Each row is a point on a landscape with many valleys, with its height.
From any point a ball takes the steepest step (drop divided by distance) to one of its 2 nearest points. It stops when none of these is lower. Distance is the straight distance between rows; heights are no part of it.
z_399 (h 48.3): [142 121  92  86 127  85 122 100 156 115 140  97 143 160 160 117 139  98
 110 162 106 130 155 112 168 141 130]
z_602 (h 16.9): [171 115 102 150 120 110 150 176 102 126  94 121 115 133 126 148 106  56
 116 106 202  94 175 195 101 147  66]
z_928 (h 69.3): [ 54 140 178 120 128 116 133 102 124 162 115 162 114 118 189  89 135 156
 135 153  70 106  93  72 151 126 154]
z_988 (h 22.9): [148  88  97 168 143 143 154 169 137 141  67 105 134 124 130 149 106  79
 104 115 176 101 172 151  75 121  90]
z_110 (h 42.9): [127 116 177 149 123 164 158 164 100 137 129 173 117 117 151 122  97 120
 147 106 182 143 148 206  94 193  93]
z_691 (h 45.3): [ 90 141 123 152 169 154 127 150 116 195  84 149 133 118 131 137 114 165
 106 148 108 153 124 102  73  70 166]
z_639 (h 39.5): [153 133 104 183 129 104  77 158 118 132 142  67  95 186  75 121 139  59
 129 122 115  94 183  82 124  97 113]
z_343 (h 55.2): [127 131 181 165 122 121 116 124  96 158  89 147 132 137 162  95  91 181
 140 131 119  73  89 119 123 162 116]
z_299 (h 30.3): [159 108 130  81 119 115 121 134 155 130 185  93 154 124 115 155 158  88
 120 140 148 199 147 201 154 155  89]
z_193 (h 47.3): [ 96 108  85  97 105 155 129 129 211 108  98 138 183 123 138 171 123 147
 138 108 101 146 126 140  86 186 132]
z_434 (h 36.9): [ 88 111 178  79 153 147 145 127 135 176 138 188 125  93 159 139 143 164
 118 147 120 199 118 189 137 134  99]
z_943 (h 62.2): [ 77 152 158 173 153 151 165 136 136 112 117 151  99 159 106  57 111 147
 114 119  62  68 123  95 119 116 137]
z_655 (h 21.8): [144 131 124 183 132 163 145 183 120 119 151 144 101 124  67 135  91  49
 141 112 162 142 173 137 110 102 117]
z_173 (h 11.5): [107  85 138 164 169 140 134 143 128 121 133  83 129 144  70 126 155  91
 112 150 126 131 183 120  96  86 139]
z_244 (h 27.1): [ 84 117 137  58 134 104 133  84 142 123 126 137 143 117 165 195 180 201
 135 130 117 134  71  95 151 130 153]
z_334 (h 26.9): [158 102 120 111 154 132 127 159 123 131 156 106 123 114 104 175 176  98
 120 135 174 189 149 175 122 120  74]
z_186 (h 16.8): [130 116 126 149 165 145 153 131 128 101 176  95 103 173  65 114 175 100
 127 131  96 130 177  71 147  91 148]
z_727 (h 27.8): [190 151 154 147 128 127 113 140 104 113 163 130 157 148 128 160  81 139
 168 101 125 112 106 112 186 152 112]
z_468 (h 72.0): [ 91 165 164  88 104  81 105 105  94 162 137 114 113 122 213 147 187 139
 148 177 128 141  98  58 179 121 159]
z_80 (h 28.4): [129 159 113  92 127 175 148 150 135 142 128 201 133  89 160 133 112 125
 124 125 180 184 106 191 116 154 115]
z_781 (h 28.2): [121  65 206 129 161 132 110 105 108 165 147 155 132 125  84 108 130 199
  86 180 121 135 104 182 166  82 125]
z_792 (h 29.2): [130 131  67 143 129 152 137 144 154 133  80 132 158 117 111 138 105 102
 108 136 136 133 143 136  83  80 158]
z_658 (h 65.5): [109 136 186 171 149 129 115 146 105 159 172 147  93 173 103  87 100 100
 150 114  88 100 151  74 141 159  93]
z_656 (h 33.2): [128 124 114  98 109 117 107 145 172 146 187 101 147 122 149 139 147  63
 127 140 126 175 174 149 137 183 107]
z_85 (h 33.1): [101 109 133  79 161 173 158 146 158 136 121 187 151 106 141 155 128 166
 113 131 140 206 128 193  97 124 122]
z_955 (h 45.8): [184 124 113 105 130  85 113 121 123 111 157  91 125 130 126 135 165 108
 135 125 142 129 140 116 174 139  99]
z_359 (h 40.2): [ 76 162  99 104 125 157 123 160 148 153 142  79 129 137 155 163 187 145
 114 147  85 178 179  88  70 117 204]
z_279 (h 42.4): [ 95 158 114 112 148 148 122 146 127 198 123 118 146 120 167 161 162 153
 115 161 129 193 137  91  78  92 177]
z_638 (h 22.1): [132 108 178 131 154 132 116 122 107 156 177 149 116 118  75  92 126 143
 109 177 145 177 115 170 146  87 128]
z_861 (h 50.4): [132 147  86  82 115 128 115 127 164 127 112 122 139 162 175 147  97 122
 118 158  61 133 128 107 156 137 162]
z_483 (h 54.8): [164 155 137 172  56  90  93 132 135 130  89  80 106 144 141  99  88 117
 144  92  77  48 120  93 132 177 115]
z_612 (h 15.9): [113 116 162 160 138 152 124 147 121 121 191 150 118 113  59 107 115  89
 114 135 153 162 155 177 121  99 117]
z_760 (h 21.1): [149 135 134 161 154 145 159 128 112 112 149 117  89 127  76 110 190 130
 154 102 119 107 152  53 149 108 112]
z_913 (h 44.6): [138 111 172 107 137 124 172 118  88 140 112 178 108 132 179 118 127 147
 126 120 142 127 121 132 152 162  86]
z_813 (h 14.5): [155 153 136 120  95 110 139  86 107  96 132 128 108 100 153 152 145 181
 158  82 138  77  85  76 186 166 117]
z_787 (h 34.1): [113 128  93  63 170 148 145 114 152 116 166  91 160 144 131 190 193 159
 112 156 113 196 141 133 124  84 185]
z_415 (h 57.7): [122 116 183 180 138 146 133 147  81 158  74 164 128 136 144 133  96 169
 141  97 174  84  98 157  83 171 121]
z_72 (h 48.2): [ 53 126 168 113 146 100 146  87 126 128 133 126  96  97 128  59 195 161
 118 148 117 120 126 108 123  75 149]
z_63 (h 59.8): [113 127 141 181 144 173 141 149  95 138  60 167 148 116 103 116  83 171
 126 120 148  80 104 150  78 104 147]
z_569 (h 22.5): [184  99 111 138 146 111 156 170 117 136 134 113  94 114 107 162 150  57
 128 102 184 146 180 172 127 131  51]
z_772 (h 21.7): [140 116 129 115 126  87  71 100 114 145 131 113 146 125 104  70 106 118
  92 170 153 128 110 162 130  79 151]
z_90 (h 73.2): [111 146 144 134 112  94  81 129  83 195 141  93 112 129 179 134 170 126
 140 156 132 152 112  79 121 128 125]
z_268 (h 22.6): [126 101 117 176 144 121 111 143 127 129 121 125 129 138  71  97  74  64
 101 149 159  92 161 181  75  62 109]
z_635 (h 50.0): [109 120 115 123 101 146 119 116 155 112  65 154 154 132 157 128  89 160
 134 101  78 114 118 132  96 163 128]
z_287 (h 26.8): [141 127  99 135 126 126  88 134 115 133 127 147 154 130 112  80  65  98
 117 155 144 122 132 187 111  93 135]
z_862 (h 21.4): [197 136 148 132 124 126 142 106 106  82 126 150 133 132 124 148 104 181
 144 108 136  78  90 110 190 170 123]
z_76 (h 38.3): [120 154  70  78 110 105 141  76 147  86 138 123 121 110 126 106 170 146
  93 138 129 145 115 105 141  92 185]
z_889 (h 15.5): [196 127  99 110 114 105 142 106 107 111  83 121 129 100 143 119 128 148
 115 113 196 108  91 186 134 137 104]
z_563 (h 29.5): [160 114 120 179 131 127 119 153 105 166  69 107 108 152 134 138 112 101
 114 118 138  87 132 104 103 118  97]
z_341 (h 23.3): [153 147  70  78 100 145 157 136 124 101 110 189 144 107 174 140 101 154
 133 102 176 138  90 203 131 183 121]
z_932 (h 70.7): [113 139 163  91 107  88 121  89 120 153 117 150 136 112 200 101 146 141
 133 162 127 118  85  86 177 117 132]
z_822 (h 57.1): [167 146 130 206  89 101 107 156 113 125 116  92 108 147  95 127  91 100
 162  81 134  58 150 124 130 165  88]
z_212 (h 41.0): [102 106 160  76 138 126 142 104 134 137 131 171 154 133 180 135 134 149
 128 145 114 148 120 155 156 163  94]
z_7 (h 6.9): [167 120 159 126  98  69 115  87  99 101 117 116 109  92 140  89 142 163
 125  97 183  94  97 170 169 158  85]
z_394 (h 36.4): [141 154 101 153  84 133  95 160 160 137 150  99 119 140 131 137 118  51
 148 127 121 145 158 116 111 174 121]
z_589 (h 17.1): [112  93  98 171 144 121 110 166 165 116 127  89 125 128  72 121 115  27
 124 151 145 120 193 142  77  74 132]
z_346 (h 43.4): [ 47 104 134  86 134 118 168  86 149 100 111 189 155 122 152  91 125 181
  98 142  63 101  98 127 130 118 152]
z_368 (h 40.8): [ 78 121  88  75 109 105 154  64 166  89 126 144 132 130 149  84 136 154
 104 147  91 114 121 129 143 122 159]
z_152 (h 43.0): [188 104 117 134 149  76 101 130 116 137 140  74 119 164 105 129 140  69
 121 132 143 108 163 121 135 112  72]
z_940 (h 60.7): [141 136 143 174 130 143 154 146 142 104 123 131 116 147  82 104 101 157
 134  87  87  72 119  86 137 143 124]
z_81 (h 52.5): [129 145 128 151  71 105 114 109 138 112  83 115 137 121 149 123  95 156
 132 106 108  74  81 114 137 154 129]
z_388 (h 58.9): [181 125 139 187 117 112 141 122 110  77 108 110 122 126  78 105  98 132
 153  81 146  43 143 125 145 144 107]
z_198 (h 16.7): [143 126 121 111 114 139 132 132 105 103 103 182 140 141 155 103  61 158
 148 114 144 105 102 190 141 197 137]
z_673 (h 68.1): [ 81 123 173  86 135 122 120  98 125 116 170 126 127 146 163 116 150 144
 143 169  56 138 122  77 163 137 169]
z_586 (h 35.3): [159 164 105 188 117 125  83 143 122 155 110 100  94 160 100 105  90  86
 129 134 118 107 127  84 122  97 134]
z_636 (h 21.6): [187 139  82 137 125 136 153 138 105 106 109 114 123 105 109 151 126 117
 138 101 190 111 117 143 122 118 113]
z_292 (h 46.2): [166 115 155 139 126 141 145 134  83 146 134 163  92 120 132 105 121 135
 132 127 177 151 127 182 153 141  84]
z_716 (h 63.8): [ 96 161 168 170 162 133 122 146 122 163 144 156  69 175 106  55  82  97
 109 153  48  97 134  76 137 103 127]
z_743 (h 38.6): [ 68 123 108 107 131 141 152 114 163 135 135  93 110 125 134 131 196 127
 123 123  99 165 158  81  86 119 160]
z_989 (h 52.4): [136 155  61  95  93 133 146 104 168 104  98 127 107 139 154 144 105 143
 108 106  65 132  91  77 139 103 198]
z_594 (h 42.6): [142 122 135 118 111 164 136 135 149 101 129 140 155 114 138 192 135 146
 163  68 146 145 108 163 118 193 111]
z_804 (h 26.7): [173 137 105 147 147 154 142 146 133  79 139 112 150 121  64 188 119 118
 144 110 171 138 111 139 135  79 153]
z_717 (h 46.1): [ 29 100 162  96 126 116 146  67 145 116 117 149 123  86 135 106 175 217
 113 130  83 129 108 101 118  99 170]
z_113 (h 30.5): [148 141  59 132 140 176 129 142 159  97 106 110 161 113  96 187 111 132
 128 114 127 136 106 112  98  82 173]
z_209 (h 31.4): [108 123 145  88 165 132 124 111 127 136 155  88 159 125 143 198 194 184
 128 137 113 167 114  98 124 105 159]
z_377 (h 31.1): [187 151  95 136 132 160 101 142 113  83 164 116 161 150  96 163  94 125
 160 116 123 138 112 133 160 131 141]
z_851 (h 74.3): [104 124 134 135 105 104  72 141 134 191 110  83 125 138 202 159 138 132
 122 139  98 133 123  49 118 147 115]
z_527 (h 66.9): [103 170 159 134 127 132 102 126 113 141 172 124 100 144 134 107 125 106
 160 132  81 132 129  61 159 145 145]
z_914 (h 21.0): [142 141 110 125 121 130 114 131 125 103 185 122 139 119  75  99 137  74
 135 159 157 165 160 161 148 104 157]
z_411 (h 45.1): [110 107 110 109 123 173 172 155 196  74 104 139 184 122 117 213 124 146
 152  85 125 135 127 173  86 172 122]
z_518 (h 15.3): [130  99 152 135 104  82 105  93 111 133 147 116 124 101 110  76 123 126
 124 129 161 123 107 154 134 117 103]
z_565 (h 36.2): [114 149  72  72 138 134 133 121 170  90 170 101 151 126 124 138 170 127
 117 154 114 170 150 126 142 119 193]
z_679 (h 31.6): [142 133  95 150 162 175 133 148 122 149  85 177 148 139 109 117  64 112
 104 156 144 144 144 173 100  89 141]
z_233 (h 39.7): [139 129 143 150 108 143 116 151 133 142 143 136 129 116 126 143 105  96
 162  93 144 143 139 150 100 195 104]
z_998 (h 49.9): [101 130 137 110 145  86 142  80  94 118 149 120  88 120 140  59 200 118
 105 151 146 135 143  96 149 101 132]
z_111 (h 21.5): [107 145 141 103  85 110 122  92 134 116 142 118 152  91 169 189 158 181
 166 101 121 131  77  84 145 162 118]

Where does a ball stop that starts at each point below?
z_932 | z_602
z_72 | z_813
z_989 | z_813
z_913 | z_198
z_822 | z_602
z_861 | z_602
z_63 | z_7
z_292 | z_602

Call two points neighbours if one is among the 2 nearest of the other. Go from one point of each pair to the other, from neighbour to neighbour, staying as low as possible. Name the highest point that can't be avoided.
z_792 and z_7 | z_113
z_173 and z_7 | z_287
z_813 and z_173 | z_377
z_198 and z_602 | z_292
